A landscape with many valleys, sampled at points; each row gives a point and its height.
A ball rolls from a point to the lowest of its 2 nearest points, and stops where none of them is lower. Distance is the straight distance between rows; heights are no part of it.
z_311: [ 99 116 117 192 170 114 135  96 120 129 127 136  95 114 158 142 186 117
 168 154 120  82 163 120 152 155 131 107 141 102 139 117  89 143 120  76
 124 113  96 129 168 136 101  76 126 143 120]  h=5.63
z_998: [ 67 147 119 135 134 151 174 123 140  72 107 115 103 115 218 102 146 112
 128 153 163 145 109 149 144 150  76 101 148  87  80  68 113 147 118 130
 112  90 124 131 102 119 118 134 149 196 110]  h=2.23
z_395: [109 137 134 118  67 152 140 175 114 158 134 100 159 105 154 126  74 167
 111 132 125  95  81  78 105 122 127 138  97 115 128 161 154  94 119 132
 139 133 180 113  92 100 143 171 102 144 169]  h=5.80
z_980: [193 113 162  98 168 117  80 108 163 113 125 134 132 161  59 152 163 114
 144 140 129 145 180 139 163 115 119 137 139 134 136 137 104 127 140 151
 143 144 101 127 174 138  98  65 179  59  95]  h=5.90
z_95: [139 158 150 109 143 149 166  79 121 124 111 141 127 114 108 122 147 141
 117 134 169 147 167 125 144 132 122 112 148  73  88 103 102 109 132 124
  86  89  84 129 138 128 141 105 150  98 103]  h=4.25
z_185: [111 115 112 129 108  66  84 126 113 139 115 116  96 129 147 152 126 125
 119 130  94  64  97 136 154 116 156 131 117 155 173 139 138 124 114 127
 134 138 120 142 150 119 117 128  80 130 143]  h=6.51
z_371: [117 154 167  74  98 162 141 138 113 129 128 143 160 117  45 111  84 170
 116 119 158 207 137 124  69 124 181 114 114 110 125 135 123  83 140 168
  99 124 155 142  71 123 164 194 117 103  75]  h=3.10
z_164: [123 134 122  58  71 132 111 164 126 162 117 107 164 104 122 115  70 155
  81 111 136 111 112  90 102  77 156 140 139 117 149 148 163 117  99 183
  88 113 161 122  94  97 159 161 104 128 135]  h=5.24
z_761: [145 140 157  93 168 134  99 111 144 162 158 166 181 132  33 109 186 113
 116 133 141 159 181 165 108 140 135 125 129  75 123 151 112 133 101 162
 126 133 126 126 177 112 120 118 152  87 109]  h=2.38
z_723: [ 76 158 124 142 116 154 196 157  85 137 163 125 187 120 141  77 141 159
  86 151 156 137 105 128  88 184 119 124  82  62  99 141 152 122 112 122
 151 121 154 115 104 111 136 198 119 188 137]  h=1.86
z_626: [163 149  92 103  74  81  86 137 143 104 168  80 129 127  93 116  74 149
  78 146 124  88 179  79  97  88 122 122 133 141 157 113 148 202 178 165
 120 178 135 109  92 126 143 124 137 144 106]  h=7.47
z_949: [177 132  84 138 171 148 134 113 152 124 157 126 158 140  89 107 126  97
  84 137 142 136 210 118 140  87 104 154 102 160 101 170 167 141 138  85
 155 142 114 112 124 134 133  99 175 117 105]  h=5.04
z_855: [178 108  74 130 158  80 149 140 174  89 115  89 108 196  93 148 130  88
 113 131 152 130 151  52 165 114 125 150 103 174 131 150 155 107 108 131
 156 150 125 124 103 137 118  64 173 116 136]  h=5.05
z_368: [127 126 136  85 103  77 102 124 155  55  72 119  40 173 167 137 134  99
 129 142 131 122  37 184 192 145 123 128  89 185 124 108 154 117 134 150
 147 122 148 126 118  98  97 132  90 163 133]  h=7.10
z_592: [128  83 132 160 120 107  85 201 126 134 178 117 146 112 153 139 102  84
 152 117  39 106  92 128  93 142 137 139 144 158 153 156 124 150 144 147
 165 147 178 134 171 154 110 152 105 145 193]  h=5.79
z_3: [113 126  40 137 153 151 158 117 152 109 143 128 135 147 141 103 113 102
  53 111 146 163 161 128 130  58 108 160 109 184  93 153 211 151 125  88
 134 135 121 146  75 133 154 152 132 160  94]  h=2.24
z_726: [136 118 114 107 103 104 136 147 127 196 104 100 152 129  94 161  82 147
 127  97 153 110 136  40 121  93 156 137 138 116 187 162 128  92  87 140
 115 142 128 162 107 119 161 110 117  96 146]  h=6.17
z_806: [178 145 137  70 107  72  95  98 135 131 139  97 140 148  62 147 114 158
  83 132 148 114 190  67 147  81 142 139 146 109 184 127 129 128 132 164
 110 143 110 131 105 114 156  78 135  71  92]  h=5.98
z_438: [117 156 119 108 129 159 179  90 130 141 130 152 144  82 115 117 134 140
 122 120 173 164 199  84 115 143 108  96 188  46  94  84 124 157 126 121
  59  97 111 139 103 128 167  93 151 106  88]  h=4.81
z_978: [149 103 139  86 121  56  80 144 175  78  84 117  54 187 116 159 113 104
 154 121 118 137  76 164 158 124 141 125 129 195 141  90 125 116 147 183
 146 138 121 139 115 135 110 116 121 124 120]  h=6.86
z_754: [113 171 169 108 103 121 136  85 103 123 117 137 137 121  88 137 155 181
 142 136 161 171 139 162 107 171 149  91 148  58 128  65  84 140 154 146
 104 118 119 123 115 153 144 160 112 130  83]  h=5.45
z_150: [ 79 128 151 147 115 183 185 107 122 123  98 154 128 111 158 114 123 156
 150 117 163 186  93 127 109 168  98 116 117 129 103  91 106 100 136  94
 128 118 135 131  81 129 142 162 114 153 128]  h=0.42
z_644: [129 182 113 136  61  47  96 114  93  63 141  62  81 135 133 120  95 175
  88 174 100  37 127  92 122 137 146 111  68 135 137 129 173 144 184 102
 141 164 119 102 120 125 116 115 113 149 127]  h=7.96
z_629: [143 171 169 106  74 156  94  64  85 131 106 141  98  75 139 121 133 171
 111 135 134 117 129 179 123  95 152 113 141  91 100 130 126 127 143 131
  74  83 108 102 142 124 148 150 116 117 109]  h=3.28
z_945: [ 91 135 189 189  85 184 148  95  67 158 118 171 126  71 171 136 130 174
 164 102 114 145  91 154  98 180 153 122 134 109 137 132  95 123 160  97
 110 102 129 125 133 156 134 180  91 142 138]  h=4.65
z_91: [154 142 153 113 185 162 141 102 137 120 115 161 141 151  74 102 186 123
 124 110 150 169 152 182 134 113 123 140  91 111  81 146 118 100 102 135
 127 104  92 108 177 126 107 117 165  87 118]  h=3.33
z_887: [131 125 145 135 148 172 190 127 152 116 105 120 123 142 158 126 136 118
 161 117 163 148 113  89 141 133  83 127 115 130  69 121 128  69 103  99
 123  93 113 103 145 133 113  96 175 120 159]  h=5.68
z_399: [135 134 155 130 165 110 105  60 144 106  61 140  59 144 114 160 180 127
 166 138 151 146 145 173 157 136 131 107 157 110 148  56  86 163 134 125
 125 115  89 123 147 157  87  88 122 124  89]  h=3.09
z_441: [110  97 100 182 134 165 171 145 107 166 132 154 153 131 135 144 100 127
 135  90 109 134 116 137 100 132 141 154 104 182 144 153 135 106 137  92
 153 143 139 144 118 144 142 169  94 152 153]  h=3.92
z_343: [134 113 148 110 142 157 164 158 118 170 135 177 176 140  67 122 100 121
 154  81 123 192 109 135  94 146 162 137 111 159 133 154 107  69 103 144
 142 144 134 145 129 129 146 177 116  96 137]  h=1.51
z_137: [173 110  76 104 171 100 110 128 198  88 120 113 113 176 104 142 148  79
  98 137 159 166 182 112 171  99  97 151 133 177 129 127 154 166 139 145
 146 148 117 134  92 130 125  66 189  99  83]  h=4.50
z_769: [109 145 124  99  91 179 166 125 119 137 104 127 150 106 112 115  82 165
  85 123 182 196 144  79  77 120 128 112 126 117 107 128 155 104 128 121
  95 113 140 125  64 123 176 157 126 122  86]  h=4.00
z_610: [125 151 154 127 130 154 165 130 140 160 132 148 152  97 174 113 160 105
 182 133 133 118 140 145 135 154 125 100 176  30  81 115  77 125 111 122
  57  74  93 133 163 100 121 106 176 125 127]  h=0.33
z_158: [106 101 135 193 122 165 108 191 128 142 173 140 153  60 174 142  85 115
 171 103  76 111  90  91  86 178  93 139 167 132 136 137  98 140 129 118
 157 153 182 131 153 148 137 133 115 138 203]  h=5.48
z_982: [155 157 105 135 144 103 147  90 108 122 136 106 119 171 107 125 187 122
  82 149 154  79 163  81 185 103 146 150  78 105 132 178 180 100  80  77
 155 132 102 106 144 122 119  97 134 102 130]  h=4.13
z_410: [149 139 118 138 167 189 134 105 162 125 158 153 144  90 106 111 101 110
 102 136 134 138 216 108 111  83  98 142 160 138  87 146 153 180 148  88
 105 119 122 109 139 130 150 102 159 122 111]  h=5.53
z_905: [181 149 122 132 171 152 161  89 136 111 155 115 142 168  92 113 164 111
  89 129 148 112 189  99 171  94 111 164  77 120  91 185 178  95  97  84
 148 117  90 104 150 128 120  86 179  89 123]  h=4.55
z_609: [106  83  99 145 206 189 172 153 165 176 129 169 160 123 143 127 121  92
 131  94 133 161 139 113 112 129  87 148 140 148 100 148 153 140  88  79
 128 122 135 122 141 132 137 103 136 129 156]  h=1.17
z_903: [138 157 175 100 127 141 149 102 105  94  93 142  87 150 160 105 181 129
 139 129 149 142  67 201 163 125 143 123  97  98  72 121 112  82 104 146
 118  85 100 118 152 106  96 136 143 137 158]  h=2.12
z_394: [164 130 157  99 122  92  56 112 146 136 154 124 135 105  67 135 115 128
 123 127 117 100 192 103 113 103 139 131 177 104 175 129  98 172 154 161
 109 128 122 115 155 140 133  91 135  87 108]  h=6.67
z_763: [ 84 130 113 139  55 134 142 126 118 168 114 124 142  82 140 134  77 190
 100 104 142 124 120  72  83 126 157 116 146 137 190 126 142 149 145 133
 112 152 156 158  53 118 178 161  83 147 112]  h=2.87
z_335: [107 160 178 138  98 143 136 110  80 129 111 133 114 103 187 108 168 159
 147 137 122 111  92 186 142 138 154 112 126  75  75 120 111 100 127 121
  94  77  96 109 152 107 114 154 128 154 133]  h=2.64
z_658: [105 125  93 163 135 150 150 175 121 163 150 106 166  90 160 119  98 115
 131 129 108  73 131  46 113 132  93 122 140 106 147 144 147 160  82 104
 149 169 166 127 128 111 135 110 126 159 187]  h=2.45
z_144: [189 115 152 112 130 104  21 116 143 123 171 122 112 110 103 147 126 106
 138 134  68 119 182 172 113  80 134 134 177 146 149 140 116 190 179 162
 119 134 117 122 177 173 111 118 142  97  93]  h=7.19
z_425: [143  79  51 181 153 155 170 158 106 161 166 140 144 133 132 154  84 122
 126  83  64 114 143 143 103  85 149 157 111 207 136 172 173 131 155 112
 152 142 130 165 101 152 138 180 120 152 163]  h=3.58
z_232: [117 151 151 113 124 144 142  99 128 144 134 157 144  89  70 115 129 156
 130 131 168 176 189 114  82 181 137  90 176  55 118  82 101 173 143 135
  80 128 142 129 102 147 164 139 121 123  73]  h=5.43
z_302: [132 154 134 116 161 114  94 109 132 120 162 119 169 144  84  95 192 117
  92 172 151 132 189 199 138 142 108 135 118  81 118 133 132 161 134 143
 145 143 127 104 165 127 120 122 151 129 104]  h=1.21
z_405: [154 101  41 141 154  87 120 108 125 109 127 127  96 167 160 138 123 110
  96 112  65  86 124 210 171  90 144 154  78 224 123 157 197 136 147 102
 151 133 108 154 119 121 107 150 103 118 124]  h=8.40
z_55: [ 93 126 167 185 126 171 139 129 101 144 139 152 136  73 179 142 129 140
 193 110 112 123  97 143 112 190 118 117 159  94 118 112  77 112 136 100
 123 114 125 120 162 135 124 126 119 138 170]  h=4.96
z_21: [ 85 157 117 165 140  82  86  94 102  80 149 120  94 150 132 115 202 125
 101 181 101  90 147 191 149 165 126 125  85 134 139 117 140 168 155 100
 169 155 113 111 156 140  92 130  92 153 101]  h=6.07
z_458: [150 103  93 145 167 137 170 153 172  97  99  97 110 170 142 138 137  91
 132 116 168 139 112  53 160 119  91 151 114 167 100 136 158  84  90 101
 151 119 121 120 126 124 107  72 173 127 144]  h=5.38
z_111: [108  81  91 143 188 175 138 179 180 164 139 132 173 100 163 131 110  84
 149 121 116 100 125  66 116 122  75 137 166 142 141 127 141 166  71 113
 138 142 167 136 137 112 132 100 128 144 186]  h=1.87
z_603: [160 172 139 137 117 104 122 101 118  99 167  94 135 115 109 109 155 136
 106 177 130  78 199  98 135 131 119 122 128  69 127 119 115 152 157 131
 118 124 110 108 154 121 111  80 169 123 125]  h=8.39
z_30: [150 195 130 160 102 102  97  91  80  84 180  89 116 102 125 110 125 159
  81 181 113  45 181  98 121 117 135 114 107  94 131 131 149 171 187 106
 139 150 113  98 142 132 114 100 139 142 113]  h=8.17
z_707: [ 92 121 135 196 101 166 164 129  80 174 132 141 151 102 137 141 105 176
 148 104 130 131 108  98  88 177 145 139 111 125 163 146 110  97 137  76
 139 143 138 141 106 144 142 154  91 138 148]  h=4.27
z_662: [134 145 173 126  70 146 129 152  97 104 117 114 104 143 178 119  95 163
 127 137 114 109  22 134 137 134 127 141  66 158  75 156 160  61 144 108
 157 119 152  97 122 100 119 162 120 140 172]  h=6.43
z_65: [116 121 130 102 129 146 130 142 116 212 126 142 177  95 109 134 115 145
 134  99 140 113 139  69 108 139 138 119 161  78 154 154 114 115  71 139
  98 122 153 134 141 109 166 122 118 113 158]  h=5.59
z_650: [104  99 137 115 143 112 132 120 153 127  67 159  83 156 103 163 126 117
 164 117 145 208 106 154 128 151 122 117 162 153 164  42  81 156 143 152
 133 144 137 149  80 161 141 139  84 143  87]  h=2.01
z_579: [185 125  89 135 157 104 103 129 140  83 151 111 125 168  87 124 134 109
 115 127 100 121 150 191 149 100 124 153  89 200 108 147 148 128 177 123
 164 159 106 120 137 155 100 146 167  99 114]  h=8.10
z_446: [106  93 113 117 185 160 117 157 175 140 136 164 140 113 111 128 106  85
 140 126 134 181 162 128  95 152 103 126 178 136 120 103 111 190 132 150
 111 131 154 127 138 134 140 108 123 148 124]  h=3.35
z_168: [109 137 134  81  92 187 156 125 113 171  87 121 148  80 157 117  85 163
 105 100 161 144 135  70 110  95 133 128 162 122 125 133 152 107  96 137
  75 104 146 135  84  95 185 135 116 121 113]  h=4.57
z_119: [130  90 142 151 115  60  94 186 126 124 176 129 135 166  95 148 106 111
 143 137  77 127  93 155 115 161 145 127 108 157 169 140  98 129 152 170
 184 153 152 136 160 155 107 160  97 144 156]  h=6.18
z_604: [134  79  95 107 177 150 112 201 187 178 158 154 172 122 113 131  89  73
 128 114 109 144 161  95 100 123 109 135 162 154 142 136 138 176  96 160
 123 149 167 139 137 119 148 102 138 134 160]  h=2.63
z_508: [161 172 100 117  69  41  75 123 113  70 168  65 123 154  92 122  82 175
  88 153 110  67 143 115 116 105 135 130  86 151 160 128 157 163 209 134
 140 183 131 117  85 135 121 149 120 126  92]  h=7.75
z_24: [139 141 154  91 114 125 161  99 113 149  79 104 114 158 143 135 171 152
 134 112 163  90  91  72 177 127 164 124 104  89 130 148 121  51  71 131
 101 112 104 132 154 100 126 113 142  79 167]  h=2.15
z_589: [161 112 158 108  94 118  56  98 114 119 111 143  52 123 167 145 122 106
 142 119  82 122  64 206 145  89 153 126 130 181 116 146 129 116 139 125
 121  95 111 124 168 150 105 130  90 112 142]  h=8.70
z_22: [109 158 137 127 108 132 176 122 139 134  90 104 128 107 210 117 160 121
 157 145 151 110 117 113 174 133 119 112 158  48  95 100  88 113  91 122
  63  83  81 147 126  88 116  93 181 145 118]  h=1.23
z_842: [137 112 172 139  87 138 105  98  73 145 132 164  87 125 147 147 137 127
 147 109  91 144  65 193 129 104 170 133 106 174 136 168 121  84 149 118
 139 111 100 128 175 165 108 159  82 104 151]  h=8.83
z_359: [132 104  88 126 173  84  87 137 188  75 108 111  88 185 103 138 165  95
 123 165 149 151 158 165 165 139 106 128 119 171 149  89 138 183 151 154
 162 164 129 128 110 143  95  85 147 135  84]  h=3.98
z_871: [108 142 129 128 115 124 173  95  98 116 122 128 150 167  62 109 175 160
 119 134 184 168 119 123 113 163 160 109  62 120 146 122 115  88 123 114
 148 138 108 129 111 136 140 163 120 113 115]  h=1.60
z_492: [168  96 139 146 179 169 102 110 172 138 144 166 116  85 121 139 103 102
 139 131 103 124 198  96 117 104 110 130 196 138 112 123 115 191 154 114
  92 108 133 110 163 131 117  63 163 110 123]  h=5.97
z_608: [110 127  44 154 142 170 167 129 150 124 151 129 145 119 145 104  95 115
  70 120 165 163 164  65  99  92  97 132 133 162 131 127 182 179 114  94
 133 157 129 147  47 132 184 144 117 173 117]  h=1.68
z_962: [113 102 105 157 111  63 120 157 118 174 105 101 142 121 128 172  76 145
 154  96 110  78 117  53 120 121 147 125 153 143 208 145 100 105 121 134
 131 167 133 160 114 135 145  94  99 124 168]  h=6.56
z_182: [ 99 116  93 163 162 173 154 142 155  98 142 138 130 142 160  93 108  95
  96 128 131 135 132 139 117  88  89 150 104 191  87 151 192 157 135  94
 162 131 134 107 117 123 132 156 121 185 137]  h=2.73
z_213: [149 142 128 132  87 101 104 149 134 114 170  91 138  92 104 131  64 140
 117 140 133  86 169  54  87 122 118 102 156 114 151 108 111 184 155 164
 114 163 143 111 130 133 138  96 140 153 142]  h=7.17
z_66: [ 96 117 129  74 139  86 112 141 125 175 114 119 165 130 111 124 151 131
 102 127 160 104 129  99 133 127 147 115 152  84 175 129 116 136  64 182
 110 117 156 130 140  96 154 116 105 130 142]  h=5.03
z_879: [ 96 122 119 163  93  96 111 148  84 178 116 107 136  94 159 151  98 156
 136 108  94  53  93  72 120 118 156 127 127 119 198 168 136 127 106 110
 144 162 139 139 135 122 130 125  67 123 186]  h=6.77
z_314: [114 145  94 144 150 139 188 166 110 142 143  84 158 146 160 130 131 111
 120 137 136  75 135  43 146 127  85 127 115  83 116 160 164 110  60  93
 150 120 138 108 121 116 119  98 164 141 182]  h=3.07
z_737: [168 102 107 114 108  89  84 115 137  79 121 127  61 141 169 146  96 102
 127 128  71  93  78 197 162 103 137 142  97 226 110 152 169 106 156 116
 143 109 105 126 159 133  93 127 114 117 146]  h=8.55
z_551: [157 167 145 118 108 122 179 131 120 116 157  90 146 148 121 107 152 140
 113 164 158  87 159  96 149 143 131 121 109  41  79 147 117  91 120 135
 109  93 105 109 148 107 114 105 199 108 136]  h=8.69
z_953: [ 91 131 118 145 127  44  75 120 114  90 138  99  75 141 158 133 151 117
 117 178  87  47 115 149 166 139 149 112 103 144 165 124 156 160 120 122
 161 152 133 125 159 117  81 121  79 168 128]  h=6.29
z_323: [104 103 175 153 118 186  91 158 118 138 163 173 138  53 189 122 114 128
 190 112  86 133  68 146  97 179 105 119 194 100 128 110  86 148 134 132
 129 119 182 136 146 141 141 141 119 135 168]  h=5.22
z_912: [111 107 137  84 123 117  69 156 145 151 119 140 136 105 133 137 118 124
 114 120 123 123 117 148 113 100 150 118 178 143 163 117 124 160 107 192
 100 123 154 138 139 104 162 131  92 152 130]  h=4.44
z_536: [ 98 139  71 157 108 121 157 126 108 159 134 111 137 114 140 127  97 156
  84 132 163 123 153  40  96 123 133 128 109 128 161 138 156 148 118  91
 141 158 130 151  66 133 173 123  99 170 135]  h=2.28
z_866: [175  97 135 106 204 143  94 116 185 142 114 168 126 125  90 155 144  85
 141 120 109 159 188 146 137  93 117 141 171 147 123 127 101 168 135 150
 112 128 112 129 162 129 100  63 164  66  88]  h=6.36
z_159: [136 155 129  85 101 108  87  67 119 128 100 128 108 107 106 126 147 164
  93 132 148 104 156 155 139  85 143 123 155 110 149 115 138 161 135 145
  86 112 119 123 129 117 154 134 100 122  88]  h=3.86
z_107: [ 93 159 159 128  63 167 164 166  89 124 108  94 145 120 197 106 107 186
 118 146 124 116  33 102 127 155 107 142  80 104  83 150 162  59 125 120
 161 111 169 109  90  92 128 177 135 138 173]  h=6.16
z_823: [ 69 155 126 146 108 188 220 137  97 148 147 134 174 112 158 104 133 163
 133 130 166 169 104 106  97 191 104 111 102  67  85 126 122  84 111  91
 115 111 143 127  88 113 143 180 138 148 129]  h=1.13
z_117: [103 146 141 185 159 115 123 113 103  93 147 122 112 120 146 115 214 107
 163 181  97  95 156 197 142 172 127 108 113  87 113 111 113 159 144 107
 146 133  88 104 192 145  61 109 147 146 118]  h=5.85
z_993: [188 130 101 117 122  68  37 139 124  83 179  95 142 168  89 118 139 127
 113 138  74 110 156 220 139 103 135 153  97 164 138 150 157 129 193 151
 152 169 111 139 154 144 100 166 151  83  94]  h=7.86
z_440: [107 104 142  91 141 164 200 135 131 145  79 182 143 160 109 119 122 111
 141  80 158 231  66 145 127 125 138 133  95 176 130 120 117  66  86 138
 135 134 135 160  88 119 142 180 110 114 113]  h=2.44
z_733: [146  75 121 121 178 133 165 173 140 187 128 169 173 158  73 152 129  96
 165  86 125 171 122 111 114 144 149 131 115 175 150 152  95  96  90 139
 138 151 120 157 155 137 122 124 129  84 146]  h=1.49
z_27: [ 89  88 148 130 131 158 140 137 148 124  93 185 111 122 135 132  96 108
 158 117 127 212  82 163 112 160  95 122 175 157 134  58  94 164 147 146
 147 137 174 157  76 142 141 159  84 173 111]  h=1.54
z_885: [ 79 119 115 169 144 125 139 117 129 120  85 119  85 104 195 142 167 122
 166 146 128  83 110  98 176 154 118  97 165 117 157  76  88 140 103  96
 119 122 120 139 128 114 116  85 110 156 129]  h=5.46
z_722: [133 128 104 146 124 117 153 122 107 153 150 130 156 148  56 137 104 155
 119 121 145 159 154 118  95 127 171 126  92 148 168 146 111  96 158 113
 127 160 117 150  86 148 146 158 119 112 101]  h=0.59
z_525: [120 103 158 119 103 124 104 135 110  88  97 140  56 136 203 119 131 102
 163 125 111 124  15 202 175 136 111 137 114 179 108 130 129  86 109 123
 170 108 146 118 148 105  83 137  96 157 163]  h=6.89
z_952: [138 135 177 121 143  94  88  92 130 129 124 123  98 125 120 151 184 119
 178 159 126 106 139 170 154 146 147  93 178  46 137  81  72 165 123 159
  96  85  89 114 180 137  91  92 137 119 107]  h=2.43
z_496: [105 106 160 139 136 179 151 150 137 119 130 175 145 110 159 112 106 118
 155 118 132 185  69 168 116 164  77 137 144 149 104  97 110 127 135 123
 164 128 173 139 114 123 146 159 105 177 137]  h=1.04
z_554: [168 126 141 138 106  99  36 112 114 110 187 121 126 134 100 139 147 111
 132 121  57 138 134 207  98 102 150 132 140 150 141 157 129 155 197 159
 134 139 126 122 172 180 112 174 117  99 100]  h=7.54
z_659: [121 161 101 132 120 112 161 145  98 124 123  75 125 159 149 129 129 126
  88 133 137  61 116  65 152 129 129 137  66 110 125 180 189  88  82  98
 160 133 134  97 121 113 123 125 132 150 164]  h=3.60
z_75: [138 161 148 132 155 150 128  79 131  96 127 135 111 134 117 108 174 133
 129 146 148 127 153 169 154 107 108 126 116 119  73 120 121 116 134 100
 127 100  94  89 159 123  95 102 163 119 118]  h=3.78
z_628: [151  96 160 127 110  38  67 148 144  98 137 110  79 176 101 165 129 115
 173 136  80 129  80 185 137 137 149 125 113 183 159 110 102 126 162 175
 159 134 121 144 156 169  92 145 106 112 130]  h=6.57
z_615: [155 142 150 106 101 151 116 134 121 134 157 137 146 114  52 133  84 154
 138 115 123 172 159 143  75 117 175 132 135 136 121 145 116 118 161 152
 110 129 131 134 118 153 158 170 133  89  97]  h=1.95
z_976: [139  79  91 170 161 162 149 143 147 117 135 163 121 134 155 128  86 104
 130 102  80 153 132 184 115  89 108 168 119 225  86 145 167 138 177 104
 151 122 112 132 122 152 110 154 136 151 142]  h=3.17
z_665: [136 158 171 126 115 113 122 145 124 130 159 121 131 103 141 132 149 115
 162 169 110  88 152 154 132 166 138  97 174  20  98 101  80 155 127 149
  74  92 108 124 183 105 108 108 169 144 130]  h=1.44
z_817: [123 141 149  95  82 154 158 121  97 152  59 103 133 136 160 123 131 177
 129 111 171 122  63  87 145 119 147 128 100 117 111 142 142  43  89 120
 107 108 122 129 104 100 155 145 122  96 146]  h=2.79
z_233: [121 109 121 101 152 111 152 119 152 123  57 139 105 183 106 139 149 108
 138 106 161 192  98 141 154 127 131 123 121 181 147  92 105  98 106 156
 137 145 124 149 106 139 139 130 119 116 109]  h=2.53
z_408: [191 126 118  90 163  83 100 113 172 129 157 116 153 169  62 134 153 109
  93 132 162 147 199  99 164 102 123 151 131 125 165 137 133 144 113 147
 136 159 120 141 114 120 144  69 173  67  69]  h=5.23
z_984: [161 103 105 138 101  89  89 178 141 131 142 101 127 120 118 153  56 123
 130 116  83  92 140  74 107 100 134 128 149 166 167 133 116 150 160 155
 126 148 142 136 130 143 131 103 121 126 160]  h=6.85
z_456: [121 119 159 129  99 143 134 151 107  86 142 147 106 142 213  99 113 106
 128 135  98 111  26 189 153 134 104 149  85 185  87 160 166  90 130  95
 194 104 161 108 144  98  90 166  91 178 174]  h=6.69
z_133: [138 139 138 126 151  90  88 102 148  88 100 122 100 168  82 141 167 136
 146 148 138 156 156 184 149 141 123 119 141 135 151  63  99 167 163 133
 153 161 119 126 122 168 108 126 117 125  67]  h=3.52
z_989: [ 83 142 116 121 137 113 189 142 112 131 169 121 172 172  79  88 162 138
  89 155 177 187 119 117 100 187 133 126  68  79 121 131 132 106 113 126
 156 139 156 117  98 131 135 179 130 149 111]  h=2.32
z_228: [126 128 163 129  46 137 106 150 110 150 110 147 127  83 121 148  51 186
 135  98 115 139 113 111  82 121 165 126 156 146 160 120 116 133 173 161
  99 136 164 151  71 133 179 179 101 135 103]  h=3.41
z_241: [ 91 110 142 173 166 159 127 131 139 152 109 135 115  60 231 125 158 113
 194 132 102  79 100 132 148 144 111 116 186  85 131 112  83 135 101 104
  93  99 125 131 166  98 111  95 132 135 162]  h=5.25
z_926: [ 77 158 118 109 110 121 177 153 146  92  86  79 129 124 224 119 157 121
 141 144 169 144  71 118 172 162  87 115 148  63  94  67 102 103  92 142
  96  92 125 157  89  92 122 130 188 155 123]  h=1.82
z_649: [154 151 158 101 116 127 163 135 126 120  90  90 118 157 161 107 170 122
 138 135 155 104  88 121 169 120 134 127 113  70  74 131 127  55  73 152
  96  77 105 115 152  91 113 121 177 108 162]  h=1.40
z_58: [167 104  19 160 186 105 131 119 121 120 152 122 129 183 115 144 139 116
 114 118  81 100 159 185 154  99 149 165  75 216 149 151 170 133 161 117
 167 163  99 164  89 141 117 142 142 105 111]  h=8.28
z_322: [123 131 143  93 146 138  93 114 144 135 106 160 115 123 108 118 139 115
 119 128 134 166 141 169 121 118 135 121 155 122 128 102 120 160 132 160
 110 112 140 127 130 133 153 139 108 145 103]  h=3.96
z_901: [118  76 130 119 198 168 155 178 175 176 115 164 165 147 132 128 139  93
 173  99 132 167 101 110 135 150  84 141 136 149 103 131 114  83  69 117
 143 129 145 123 156 121 127  95 141 105 176]  h=0.47
z_310: [ 99 142 178 138 105 155 116  68  84 152 118 191 116  78 114 132 144 160
 146 107 119 171 119 188  90 151 167 117 162 101 144 113  92 148 147 131
  95 112 128 133 131 166 138 173  81 128 100]  h=5.02

Where does a ball stop that starts at each point below?
z_603: z_649
z_879: z_945
z_707: z_608
z_492: z_111
z_554: z_610
z_65: z_649
z_232: z_302
z_368: z_945
z_866: z_610
z_525: z_722
z_458: z_610
